Each row is a point on a tangle of strands that fork, close into loops and nearly touch. The rows are in no order.
Points whose rows are less than 73.3 apart are linked; no others are. Some points are linked to none.
gilok: [ -1  -6   4  -9 -11   4 -17  -1 -21  -4  -6  -7  -5  -6   4  -2  13 -20
 -22  -2 -24  10  -7  31 -13   8 -23   4 -25 -17  12  -5 -10   5   5   9
  10  17 -19  -5   5   7   8 -10 -28  -6  12   3  29  -3  -6  -5  13  13
   5   0 -17  -8  16   0  16  -6 -10  -2 -23  -6  -5 -14 -13 -18  -2]
sozuf: [ 15   2  25 -14  14 -26  -8   6   8 -25   8   2   2  -2  25  -3 -15  20
   7  -2   1   1  22 -39  11 -30  29  10  13  31 -19   9  24 -14 -36  -2
  -4   3  26  -6 -26  -3 -42  19  24  -8 -13   6 -11  15   6   0 -26 -25
  -7  -9   9   2 -42   8 -18   0  16 -38   9   8  -1  14  15  -4   5]
gaz: [-25  -5  -9  40 -14  25  31 -12  13  28   9  12 -23  13 -19  -3  -2 -14
 -11  -2   3 -36   3  10   8  31 -22  -5   2 -10  -8 -27 -11  24  12 -18
 -14  -4  15  14  20  25  10  11   5  15  24 -31  14  -3  11  19  19  11
  16  14 -10  16  32   7  14  21 -16  40  -9   5  11 -27  17   5  26]
Sov: [ 17  -7  -4 -12 -17  -1 -28   2 -10   2 -14  -2   6 -11   0  14   3 -10
 -20   4 -28  22 -27  54 -16   6 -21   7 -33 -36  27  -7  -7   4  17   6
  17  29 -44  -4  14  15  20 -12 -45  -1   5  18  40   0 -22  -5  22  22
  -2   9 -20  -5  17  -4  36 -12 -19  -6 -24 -11  -8 -24 -26 -26 -21]
Tovak: [ -8  -7  -4  -3   1  14  -5   1 -23  -1   1  -5  -2 -11   4  -6   9 -11
 -10   0  -5  -2   2  -9 -13  12 -15   0  -5   9  -2  -8 -13   5   0   7
  -7  -2   5  -1  -1  -1   1 -11   2  -9  12  -7  10  -6   1   2  -1   0
   7  -5  -5   2   4   3  -3  -6  -3  12 -15   4  -6  -3  -5  -8  11]
Mume: [ 45   8  30 -37   6 -37  -5  14  46 -18  -8  -5  -9   7  23 -16 -23  31
  -9 -11 -20   9  12  -8   4 -39  32  30  -1  35  -3   4  -1  -8 -56  -4
  10  15   3 -12  -5  -5 -30   6   5 -21  -6  34  18  22   7  14 -25 -15
 -12   5   6 -15 -48   0 -16   0  10 -70 -13 -17  30  16  -2 -32  -8]
Gon: [ 14  -5  13 -15 -19  -4 -22  -8   9  -9  10   2  -9   7   5   3  20 -13
 -30   6 -42  17 -17  43 -11 -13 -16  11 -32 -14  10  -3   2   3   9   9
   7  29 -23 -13  17  21  11 -15 -34  -5   3  16  55   2 -11  -4  28   2
   2  16 -18  -9   1  -3  30  -7 -15 -22 -30 -11   2 -24 -14 -33 -15]
Tup: [-31  20 -25  62   8  28  23 -10  -4  28   9   4   4  17 -20  -4  18 -22
  10  -2  22 -25  -3  18   9  26 -33 -17  26 -30   4  20   3  23  64 -12
  14 -26   1  15  11  14  27  -6   1  36 -12 -32 -21  -9  20   4  28  16
  11  -5  18   7  55   3   1  14  -9  59  15  -6 -15   0   8  31   2]
pobek: [-16   5 -10  38   0  28  21  -1  -7  18  -8   1 -12  -5 -14  17   6 -37
   6   4  -5 -20   1  26   0  27 -30  -3  11 -22  -7  -6  -3  20  37 -16
  16 -10  -8  22  20  22  26 -11  -4  13   6 -15  14  -7   4  17  27  33
   8  -4  -2  15  46  -1  15  15 -18  33  -1  -1 -16 -12   2   8   8]
Pon: [-12  -3 -18  -5   9  13   3  23 -20  -3 -10 -12   3  -7  -6  12 -12   3
  24   3  34   5  -4 -21  -3   9   9  -2  24   0  -5   3  -8  -7  17   2
  -1 -34   3   9  -8 -32   8 -11   4   7  -6   7 -33 -12 -10 -12 -18  -1
  -5  -9  11 -12  13  -9 -15   0   3  20  31  -1 -11  24   3  19  -1]
sigiz: [-19  10 -18  39  16  20  20   5 -16  17  -6  -9   5  -1 -17   5   6 -22
  25   4   9  -2  -3  11  -2  27 -22  -8  24 -12  -8  10   0   9  48  -8
  14 -24  -4  20  11   1  29 -15  -3  21 -12 -15 -12 -12   2   2  21  23
   5  -6  13   5  47  -4  -7   4  -5  43  13  -4 -19   9  -5  15  -2]
lusa: [-18   5 -18   2   4   4   9  15 -10   3 -11  -3   0   0 -11  -5 -18  15
  20   5  42  -4  -3 -29   2   7  12  -3  33  10 -11   9  -5  -6  12   0
 -11 -39   9   2 -12 -35  10  -3  10  13  -8  -1 -42 -14  -5 -10 -24  -7
  -9  -5  18  -1   7  -6 -23   3   7  35  37   2  -9  14  18  39   8]
Bib: [  6  -5  -3 -10 -11   6 -18   0 -24   1 -19  -9   6 -14   2   5   5 -14
 -14  -1 -21  21 -19  42 -16  15 -20   1 -28 -29  22  -2  -8   3   7   8
  18  19 -34  -4   5   4  13  -9 -32  -3   8  12  21   1 -19 -10   7  21
  -1  -2 -16  -7  20  -3  21  -8 -15  -4 -19  -9  -9 -10 -24 -18 -14]
sol: [ -6 -10  -9 -15   9  18 -11  15 -22  -6  -5 -10   4 -12   6   8  -4   1
   9   2  23   2   0 -22  -6   7   9  -2  14   3   1  -3 -11  -4   5   5
  -9 -18   7   6  -9 -24  -6 -11   8  -5   4   3 -19  -4 -10 -10 -17  -6
  -3 -12   5  -9  -1  -2 -10  -4   4   6  14   3  -9  18  -3   3   0]
bogaz: [ -1  -5   5 -12  -4   6 -11  -6 -19  -9   4  -1  -3  -7   8  -9  17 -14
 -22  -3 -18   3   0   8 -12   3 -18   5 -17   5   2  -2  -9   1  -3  11
   0   7  -1  -8  -3   5  -2  -8  -7 -10   7  -1  18  -2  -1  -2   4  -2
   6  -4  -8  -7  -3   4   6  -8  -3  -3 -22  -1  -2  -5  -6 -16   4]
Zezu: [ 13   2  25 -15   2 -38   8  -9  33  -8   4 -11  -5  -5   9 -18 -14  27
  -2 -12  -9  -6  23 -45  11 -33  21   4  14  55 -26   0  29 -10 -62  -6
 -11  -1  33 -14  -9   4 -43  19  35   4  -2   8  -4  25  15  11 -27 -32
 -18   9   4  18 -51  16 -18  20  28 -36  -4   3  30 -17  26  -6  25]
Rumo: [-27  19 -21  60   5  32  19  -8  -5  23   3   2   2   8 -18   5  16 -33
  14   5  12 -22  -3  28   4  25 -33 -14  24 -37   4  14   4  23  73 -12
  20 -23  -6  22  16  20  24 -11  -3  29 -10 -25 -12 -10  10   3  35  21
  14  -4  15  10  58   2  12  16 -12  52  13  -3 -22  -4   1  23  -2]
Veme: [  0  -4  -2 -15  18 -17 -17  33 -19 -26  -1   0   8   0  16  11  -4  14
  29  -3  39  19   2 -28   1 -10  42  -8  21 -11   1  17  -2 -13  -8  12
  -9   0  -8  -1 -33 -39 -29 -10  20  -5  -7  18 -48   2 -10 -30 -21  -4
  -3 -12  -1  -8 -19  -4 -18 -20   6 -40  26  15 -20  38  -8  22 -13]
Meb: [-29  18 -18  27  -2  10  29   1  -8  19  -4  -9   2  19 -18 -15 -16  14
  16   3  45 -12   4 -25  20  20   0 -16  29  16  -9  24   3  -1  16  -7
  -8 -39  12   1 -14 -33  27  12   9  29 -20 -21 -49 -13   7  -8 -17  -5
 -11 -10  15   8  17  -5 -29  11  13  54  39   8   0   9  23  52  15]
voda: [-34  -4 -15  46  -4  24  35 -11  15  32  14   8 -20  27 -25  -5   2 -10
  -4  -7  16 -41  -2  -2  15  31 -13 -16  18 -10  -5 -17  -3  27  11 -17
 -13 -10  23  12  14  14  20  18   3  36  13 -39  -8  -4  18  20  18   6
  13   8  -5  16  33  12  -1  19  -8  47   5  -4  12 -19  23  17  31]
fogo: [  3  -1   6 -10   7  -6 -10 -13  -3  -9  18   1   1 -10  14  -8   5   9
  -8   0   1  -3  15 -33  -5 -14   9  -5   2  31 -12  -4  12  -8 -18   4
 -12  -6  26 -12  -9   4 -20   8  24  -8  -3  -6  -2   5   9   3 -14 -28
  -6   0  10   4 -30  10  -6  -2  12  -3  -4  10   5  -2  11  -4   9]
dutob: [ 18   1  29 -16   8 -36   1   3  20 -21   5  -3  -2  -1  20  -6 -19  24
   6  -6  -5  -2  23 -42  10 -35  26  13  15  45 -23   9  26 -13 -50  -7
  -3   1  32 -11 -19   0 -45  23  28  -2  -8  11  -7  20  10   6 -32 -27
 -13  -3   7  10 -45  11 -21   8  23 -42   5   5   9   4  21  -8  12]
suvub: [-26   6 -23  40   7  17  29  -2   3  30   1   5  -8  16 -21  -9  -1  -2
   8   0  21 -18  -3 -13   7  26  -7 -14  28   6  -5   3  -4  16  15  -9
 -10 -19  11   7   1  -6  33   6   9  28  -2 -28 -18 -12  15  10   8   7
  -1   2   6  11  30   5 -20   5   1  48   7  -4   0  -8  13  24  24]
Tep: [ 23   4  22 -24  10 -11  -9  -4  10 -20   3   2   6   0  25  -4   3  12
  -5  -2 -19   6  13  -8   4 -23  10  12  -9  19  -4   6  12 -15 -30   1
   2  10  11  -7 -13   2 -23  10   7 -19 -13  10   7  15   2  -2 -15 -18
  -2 -14  10 -20 -37   1  -8  -6   9 -42  -3  -3  11  16   5 -17  -8]
Vemok: [  8  -7   7 -19  19 -11 -20  17 -11 -24  -1   6   9  -1  24   7  -5  12
  20  -3  21  11  10 -27   6 -16  37   3   8  -4   0  13   4 -15 -16   9
 -10   8  -1   0 -27 -22 -35   2  16 -14  -9   8 -26   9  -8 -18 -21 -14
   1 -17   2 -10 -29  -3 -11 -14   9 -42  16  12 -17  32  -4   9  -9]
pemez: [-20  -6  -3  22 -13  12  17  -9   1  18   7  11 -21   2 -15  -7   2 -13
 -15  -3  -3 -22   6   0  -2  20 -21   3  -2  -1  -9 -22 -21  16   6  -5
 -11  -1  11   5  17  24   2   2   5  -1  23 -23  24 -10  11  20  13   5
  12  14 -10  17  20   3  11  12 -11  33 -20   6   6 -24  10   2  28]
niro: [-37  -4 -11  35  -7  15  28 -14  19  29  20   4 -19  36 -21 -13  -5   1
 -14 -11  18 -36   8 -29  13  24   6 -19  14   7  -8 -24  -4  17 -10   1
 -21  -3  34   6  13   9  14  18   5  33  18 -39 -12 -15  17  15  16  -8
  15  13  -6  17  26  17  -4  22   2  46   2  -1  18 -22  26  15  44]
pobe: [  8   3  -8 -19  15 -19 -16  40 -20 -23 -11  -5  17  -2   2  24   0  17
  40   0  40  30  -9 -18   1  -8  44 -15  16 -23  15  25  -5 -19  -2   5
   2   0 -23  -9 -32 -41 -18 -14  25 -11  -9  30 -63  -4 -12 -39 -20   6
 -10  -9  -8  -9  -6  -9 -14 -23   6 -41  21  16 -24  47 -22  26 -28]
Vafov: [ 21  -4  13 -27  14 -13 -18   5   0 -18 -12  14  25  -6  14  10   1  12
  20   0  -4  23  -2  -6   8 -21  27   7 -13 -17  12  15   3 -19 -19   9
   3  27 -17   0 -15 -10 -23   2   1 -29  -5  14 -15  11  -8 -19 -18  -5
   2 -13   2 -16 -30 -10  -4 -15   9 -56   6   5  -7  36 -15  -1 -24]
paman: [  5   4  10 -10   6 -18   0 -20  11  -4  20  -1  -4  -6   8 -13   4  14
  -9  -5  -4  -2  17 -39   1 -20   8  -7   7  43 -17  -2  24 -11 -36   0
 -13  -6  30 -18  -6  15 -26  13  34  -3  -4  -5   1  12  12  11 -15 -33
 -13   6   9  11 -40  14  -6   6  14  -9  -8   7  19 -15  16  -9  16]
selal: [ 39   0  30 -37   3 -16 -11  -8  36 -18   2   1  14  -4  13  -4   2  16
  -4   1 -45  26 -13  29  -7 -28  17  19 -26   1  -2  -1  13 -10 -20   2
   9  20 -11  -4  12   7  -8  -3 -10 -29  -4  35  27  16  -8   2   2   1
  -3   6   7 -17 -30  -4   0  -7  -2 -55 -12 -12  18  11 -25 -39 -35]
Kadur: [ 29 -14  -3 -20 -21  -6 -32  -5  -3  -6  -7   2  21 -18   1  17   5  -1
 -13   9 -34  32 -33  52 -24  -2 -17  13 -39 -35  27  -7   2   5  15   7
  14  33 -43  -2  15   7  14 -10 -40  -5  -2  25  38   4 -26  -5  23  19
  -1  12 -19  -3   2  -8  35 -20 -16 -16 -25  -9 -11 -21 -34 -30 -35]
zikid: [-14  -2 -13  -6   3   4  -4   6  -9   0  -2   1  -3  -4   0 -11 -12  15
   7   7  36 -10   3 -35  -4  -1  22  -6  29  16  -6  -5  -1  -3   2   6
 -23 -25  21  -3 -11 -27   0  -2  14   4   2  -4 -29  -8  -2  -5 -23 -16
 -10  -1  18   6  -6   5 -21   0   8  27  21   7  -8   1  12  27  12]
Fam: [ 25   1  24 -24  -4  -8  -8 -14  21 -18  11   0   0   2  12 -11  18   4
 -19   1 -47  19 -10  29 -12 -21  -3  12 -26   5  -2   2  12  -6 -13   4
   3  21  -7 -12   6  12  -2  -7 -11 -15  -7  21  32  11  -6  -4  11  -4
  -3   5   0 -15 -21   2   5 -11  -6 -40 -21 -12  16  -3 -15 -35 -24]
sidap: [-22  -4  -1  20  -8   6  13 -20  11  24  25   8 -23  20 -15 -20   2   6
 -20 -10   8 -17  14 -33   7  13   1 -12   0  11  -7 -22  -8   5 -12   8
 -21   0  28  -9  13  25  -2  13  17   6  22 -29   9  -9  14  15   6 -15
   9  23  -6  18   7  13   9  14   2  35 -16   6  16 -26  14   0  34]
ded: [ 21 -10  14 -31  -1  -1 -20 -11   1 -15  -8   6  23 -10  11   0  11   5
   2   3 -26  23 -13  21  -8 -14   3   8 -26 -17  14   4   3 -10 -10   9
   3  22 -14  -3   0  -4  -9   1 -14 -23   0  15   7  13 -14 -16  -6  -3
   1  -6   2 -22 -20  -4   6 -12   3 -37  -5  -3   4  15 -18 -15 -29]
Salo: [ 34 -12  22 -38   2 -17 -19  -9  21 -20  -7  11  30 -14   6   8   3  15
  12   4 -36  29 -19  28  -8 -29  14  18 -30 -17  14  -2  12 -11 -11   7
  11  30 -17  -2   8  -2  -9   3 -19 -32  -4  30  12  16 -14  -5  -2   5
   2   3   1 -15 -25  -9   4 -15   0 -51  -3  -9   4  21 -27 -25 -42]
nir: [-28   9 -22  22   0  12  23   0  -1  22  -1  -2  -9  15 -18 -15 -10  11
   7   5  33 -13   1 -25   7  20   6 -18  30  18  -3   5  -1   6   6  -4
 -15 -27  15   1  -7 -24  29   7  11  21  -6 -22 -31 -12   8   2 -10  -4
  -9  -2  11  11  16   4 -27   5   7  47  17   2   2  -4  17  35  23]
luzu: [  4 -10   3 -22   6  16 -17   4 -21 -12  -3  -6   9 -11  14   3   6  -2
   1  -2   4   7   0  -9  -6  -1   5   0  -6  -1   7   0  -6  -6  -5   9
  -7   0   0   0 -10 -14 -12  -5   4 -12   5   1  -5   5 -10 -15 -16 -10
   1 -16   0 -16 -12   0  -1  -8   4 -15   3   7  -6  18  -7  -5  -6]
robaz: [  3  -5   4 -15   6   3 -15  -5 -13 -11  13  -3   4 -11  17  -7   8   3
  -7   1   0   1  11 -22  -6  -7   2   0  -2  21  -3  -3   2  -5  -9   7
 -11  -4  17  -7 -10  -2 -16   3  14 -11   1  -4   0   5   1  -2 -12 -20
   0  -8   6  -5 -25   7  -5  -6   8  -4  -4   9  -3   5   4  -8   2]
kidu: [ 40   7  24 -30   2 -29   6   4  43 -14   2 -11 -15   4  23 -19  -3  21
 -18 -14 -29   1  13  -7  -1 -34  16  17  -7  48  -7  -9   6  -3 -53  -7
   4   6  11 -13  -3   3 -27   7  12  -6  -8  25  21  22  11  19 -14 -14
 -11   6   2  -8 -53   4 -18  -1  12 -56 -16 -23  41  -8   8 -38   5]
rozez: [ 37 -21  -5 -26 -20  -8 -30  -7  -1 -16  -5   3  31 -27   0  25   3   4
   0  11 -34  38 -31  51 -31 -11 -14  14 -41 -34  33 -12   5   4  13   6
  16  30 -43   1  14  -4   9  -3 -34 -10  -6  34  28  12 -29  -2  18  20
   0  10 -18  -5  -9 -12  29 -26 -16 -22 -18  -9 -14  -9 -41 -31 -46]
dake: [ 21  -9   4 -27  13 -12 -21  14 -13 -15 -17  13  29 -12   7  18   4  10
  30   0  10  25  -9  -7   7 -18  29   1 -11 -27  21  19  -5 -17 -12   7
   5  24 -29  -1 -15 -21 -19  -3   8 -29  -3  22 -27   7 -13 -25 -19   5
  -3 -10  -2  -9 -23 -11  -2 -21  10 -54   9   9 -16  40 -23  10 -28]
Razog: [ 29   1  23 -30  17 -25 -14   4  21 -19 -10  12  21  -1  17   2  -6  21
  13   2 -17  21   0   0   8 -26  30  19 -15  -4   2  13   9 -21 -29   6
   9  26 -11  -2 -11  -1 -22   7  -3 -35  -9  23   0  13  -3  -5 -16  -4
   1  -9   8 -20 -36  -8  -8 -12   7 -63   1  -2   6  34 -10 -15 -26]
Rofas: [ 11  -6   3  -8 -22  -1 -26   2   1   3  -2  -3 -12   2   4  13   9 -21
 -32   6 -34   7 -16  54  -7  -3 -23   5 -34 -25  20 -10 -12   5  20   4
  12  28 -30  -6  19  23  16 -12 -48   0  12   8  55  -5 -11   1  29  12
   3  12 -23  -7  18  -7  42  -2 -16  -5 -29 -10  -1 -30 -13 -29 -11]
lukuv: [-31  27 -16  36  -1   9  29   5 -20  20   1 -13  17  19 -18 -12 -16  16
  21   2  55  -8   9 -19  29  27 -12 -20  26   6 -12  39   5  -4  36  -7
  -2 -43  12   5 -17 -27  17   9   9  30 -32 -25 -59 -13   7 -15 -13  -9
  -7 -15  15   6  24  -8 -28  12  17  63  51  18  -6  21  25  64   1]
dop: [-23  22 -17  23   1  -1  26  16 -25   9  -9  -5  17  13 -17  -3 -23  19
  33   4  60   4   4 -23  26  18  -7  -3  27   0 -21  37  -1 -15  34  -1
   0 -44   7   6 -19 -31   7   4   7  17 -33  -8 -64 -16   4 -18 -20  -9
  -4 -10  15  -2  18 -17 -28  10  13  50  60  12 -18  30  26  67  -5]
Keb: [ 17  -2  17 -18 -13  -7 -15 -12  14 -16  14   1  -8   8   9  -4  23  -6
 -26   1 -48  18 -14  38 -11 -16 -10  12 -30  -6   0   1   8   0   1  10
   4  26 -18 -16  13  17   5 -12 -21  -7  -3  18  49   5  -8  -3  22  -1
   1  13 -12 -11  -9  -2  17  -9 -12 -30 -29 -11   6 -20 -17 -38 -17]
Nelu: [  7   4  17  -9   5 -31   9 -22  28  -2  12  -8  -5  -5   4 -18  -5  20
  -6 -13  -7  -5  23 -45   7 -25  18  -6  13  52 -26   1  33 -12 -56  -4
 -18  -4  33 -21  -5  12 -34  15  38   5  -2  -1  -1  20  16  13 -21 -36
 -19  12   5  19 -47  19 -11  21  22 -26  -7   5  34 -27  22  -4  27]
Sok: [ -2  -6   5 -10  13 -12 -20   8  -8 -21  11   5   2  -7  22  -7  -8  18
  12  -1  25  -3  12 -42   0 -20  33   0  21  16 -13   4  15 -11 -11   6
 -18  -7  26  -3 -21 -18 -32   6  22  -3  -3  -1 -24   5   0  -7 -24 -26
  -5  -6  15   5 -31   9 -20  -3  13 -11  18  15 -11  12  12  15   5]
faru: [-31  -6  -2  27  -8  12  22 -20  18  26  26   4 -23  36 -20 -18  -5   2
 -19 -13  14 -29  15 -36  10  22   9 -19   9   9  -9 -28  -3  10 -15   8
 -23  -2  36  -1  16  19   6  18   9  22  23 -37  -1 -12  17  14  13 -14
  15  20  -9  17  17  18   5  24   3  40  -5   3  22 -25  20   5  43]
zete: [ -1   6 -11  24 -10  23   8  -1 -15  14 -19 -10 -14  -8  -7  32   2 -49
 -12   8 -16 -22   3  54   2  21 -36  -6 -14 -31   9 -15  -6  11  33 -16
  31   2 -25  20  23  34  32  -8 -28  10  12  -6  32 -10  -7  11  33  48
  11 -10 -12   6  42  -6  41  14 -20  25  -6  -7 -11 -20  -4 -12   1]
sek: [ -6  -1  -7   7 -25   6   2  -2   2   8  -2  -3 -24  -9  -2  15   4 -40
 -32   7 -20 -29   4  57  -4   5 -35  -1 -29 -14  11 -25 -21  12  19 -10
  15   8 -17  13  25  33  13  -9 -40   0  21  -7  52 -13  -1  14  39  20
  14  15 -20  -3  24 -10  43  13 -20  16 -22   0  11 -38   3 -25   5]
tavez: [-25   3 -19  13  -1   9  10  -6   3  19   6   4 -13  10 -14 -18  -7  11
  -1   4  23 -13   5 -32  -1  16  13 -15  21  20  -1 -12  -6   4  -4   4
 -27 -14  22  -4  -3 -12  17   6  16  11   7 -21 -18 -11  11   5  -6  -9
  -3   6   6  16   8  11 -18   3   4  39   1   4   2 -12  11  20  27]
Legub: [ -8   2 -12  20 -20  18  14  -6  -4  15 -15  -3 -20 -12  -7  27   1 -48
 -23  10 -16 -35   6  57   0  19 -40  -5 -21 -21   7 -21 -14  14  26 -18
  23   3 -20  24  27  34  24  -8 -30   5  20  -8  38 -11  -1  16  38  36
  13   2 -15   3  34  -7  42  16 -24  23 -14  -1   3 -33   3 -14   5]
nuf: [ 36 -21   1 -33 -15 -10 -27  -7  -3 -21 -11   9  36 -28  -2  25   5   6
  17  10 -25  37 -30  45 -22 -21  -8  14 -38 -37  39 -11   3   1   6   7
  23  31 -37   2  10 -14  -1   4 -24 -20  -7  34   9  16 -27  -5   4  18
  -3   4 -12  -4 -13 -15  18 -26  -7 -32  -5 -10 -12  10 -40 -21 -49]
lukal: [ -2  -4  -1  -1 -24   1 -14   1  -3   2  -3  -6 -24  -1   1  12   8 -34
 -32   6 -25 -11  -5  53  -5   0 -29   3 -30 -18  15 -16 -18   9  18  -1
  15  20 -20  -1  20  27  14 -12 -44   0  18  -1  54  -9  -4   8  31  15
   9  10 -23  -5  24  -9  41   4 -17   5 -24  -7   5 -32  -5 -25   0]
foz: [-22  -1 -13  34   1  22  21   3  -7  21  -3   4 -14   0 -18   4   2 -22
   5   0   1 -15  -3   6   0  28 -20   1  16  -8 -10  -5 -10  19  25 -12
   0 -11   3  13  12  11  24  -7   4  12  10 -17   7 -10   9  17  15  21
   8   2  -1  17  37   2  -3   6 -12  36  -4  -1  -8 -10   2  10  16]
rim: [ 38   7  30 -35  13 -31  -8   9  37 -20  -9   5   8   3  20  -7 -15  26
   2  -5 -22  19   6  -2   6 -33  33  26  -7  18  -3   9   8 -18 -44   0
  11  20  -3  -7  -6   2 -23   5  -4 -31  -9  31  11  16   2   5 -19  -9
  -8  -3  10 -19 -39  -5 -13  -7   7 -68  -6 -10  21  28  -7 -28 -20]
Lagi: [-11   3  -5  21  -3  20   8   5 -22  11 -19 -11 -10  -8 -10  23   0 -39
  -3   0 -12  -7   3  35  -2  27 -29   0  -3 -25   0  -8  -7  11  27  -8
  24  -2 -21  18  17  21  26 -12 -19   8   9  -6  21  -8  -5   9  22  42
   8 -11 -12  10  43  -3  22  11 -17  24  -6  -6 -18 -10 -10  -6   5]
bine: [-21  16 -17  10   4  -5  20  19 -20   1 -14  -3  10   9 -15  -1 -23  18
  32   4  54   4  -2 -28  16   9   4   1  32   3 -18  29  -3 -13  22  -1
   0 -45   5   3 -17 -38   9  -1   9  14 -25   2 -58 -17   0 -18 -22  -7
  -7  -8  16  -2  13 -15 -27   8   8  41  55   4 -18  27  22  58   1]
repe: [ 27   8  25 -24   6 -17   0  -8  26 -19   9  -3  -3   3  21 -11   8  11
 -14  -6 -29   5  10  -1  -1 -26   4  13 -12  32  -8   1  13  -9 -37  -2
   3   8  11 -11  -8   7 -18   7  10 -12 -13  17  18  15   8   5  -8 -15
  -5  -4   7 -17 -42   1  -9  -7   7 -44 -10 -14  27   3   4 -32  -7]
tum: [-16  -3  -2  12  -7   5   8 -16   0  15  19  11 -17   6 -12 -16   7   0
 -18  -6  -1 -13   8 -23  -2   8 -10  -2  -3  11  -9 -18 -15   7  -5   6
 -15   0  17  -8  10  23  -3   4  15  -5  20 -22  18 -10  13  16   6  -9
   9  18  -5  15   4   7   8   5  -3  28 -24   7   7 -20   9  -3  28]
nuzov: [-14  -2 -16   4   1   8   1  -3  -4  10   7   0  -8  -2  -4 -13  -4  10
  -3   6  17  -7   6 -31  -7   9  11 -10  15  23  -5 -13  -5   3  -1   6
 -24 -15  22  -5  -4  -7   6  -1  18   0   9 -13 -13  -8   5   4  -9 -13
  -3   4   9  11  -2  11 -14  -2   2  28  -3   8  -1  -6   6  12  19]
bog: [-15  -5 -11  12   4  17   7   6 -19  11  -5  -4  -7  -9  -8  -2   1 -14
  -1   3   0  -4   0  -7 -10  23 -14  -1   9   5  -7  -9 -15  12  11  -1
  -5 -10   3   8   3   0  15 -13   3  -1  11 -10   4 -11   3   8   4  11
   4  -2  -2   8  21   3  -6  -2  -5  27  -9   2  -9  -6  -6   1  15]
nuv: [-30  12 -23  55  10  21  32  -4   0  30   8   6  -5  21 -23  -5  10 -11
  10  -5  23 -25  -4   1  13  27 -20 -17  29  -9  -3  15   1  20  34 -13
   3 -23   8  11   6   2  32   6   6  37  -9 -34 -21 -10  20  10  14  11
   2  -2  10   9  42   3 -13   8  -2  53  13  -6  -4  -3  16  30  14]
Durin: [ 18  -5  -2 -22  15 -14 -20  25 -19 -18 -15   5  26 -12   3  23   4  12
  37  -2  21  28 -12 -12   4 -14  33  -8  -2 -28  22  23  -8 -18  -7   4
   5  19 -33  -3 -22 -28 -18  -8  17 -23  -4  25 -43   3 -15 -32 -20   8
  -7  -8  -6  -4 -15 -11  -5 -25  12 -52  11  16 -22  43 -27  16 -30]

How many points has the smallest loop of links through each point below? Write 0 if it is on no loop.
zikid -> 9
pobek -> 14
sidap -> 7
Nelu -> 0

A piece is two or more points that can be reached from each other along the links. Count, over all rows, the pieces, the separate loops (a circle has one, a figure eight two, a Y none), the forks (points with three links) and the tips (points with one).
pieces -> 4
loops -> 3
forks -> 4
tips -> 6

A tip is a point with one link. Name the tips that can be reached along the links from each point below, in the order of the rows.
paman -> sozuf, Rumo
Fam -> ded, nuf
rim -> Tep, Vemok

Name the points in between on the shortest way along the links from the first point to the second, in order.
Durin; Vemok -> pobe > Veme
repe; Vafov -> kidu > Mume > rim > Razog
robaz; Meb -> luzu > sol > Pon > lusa > bine > dop > lukuv
bog; Sov -> Tovak > bogaz > gilok > Bib
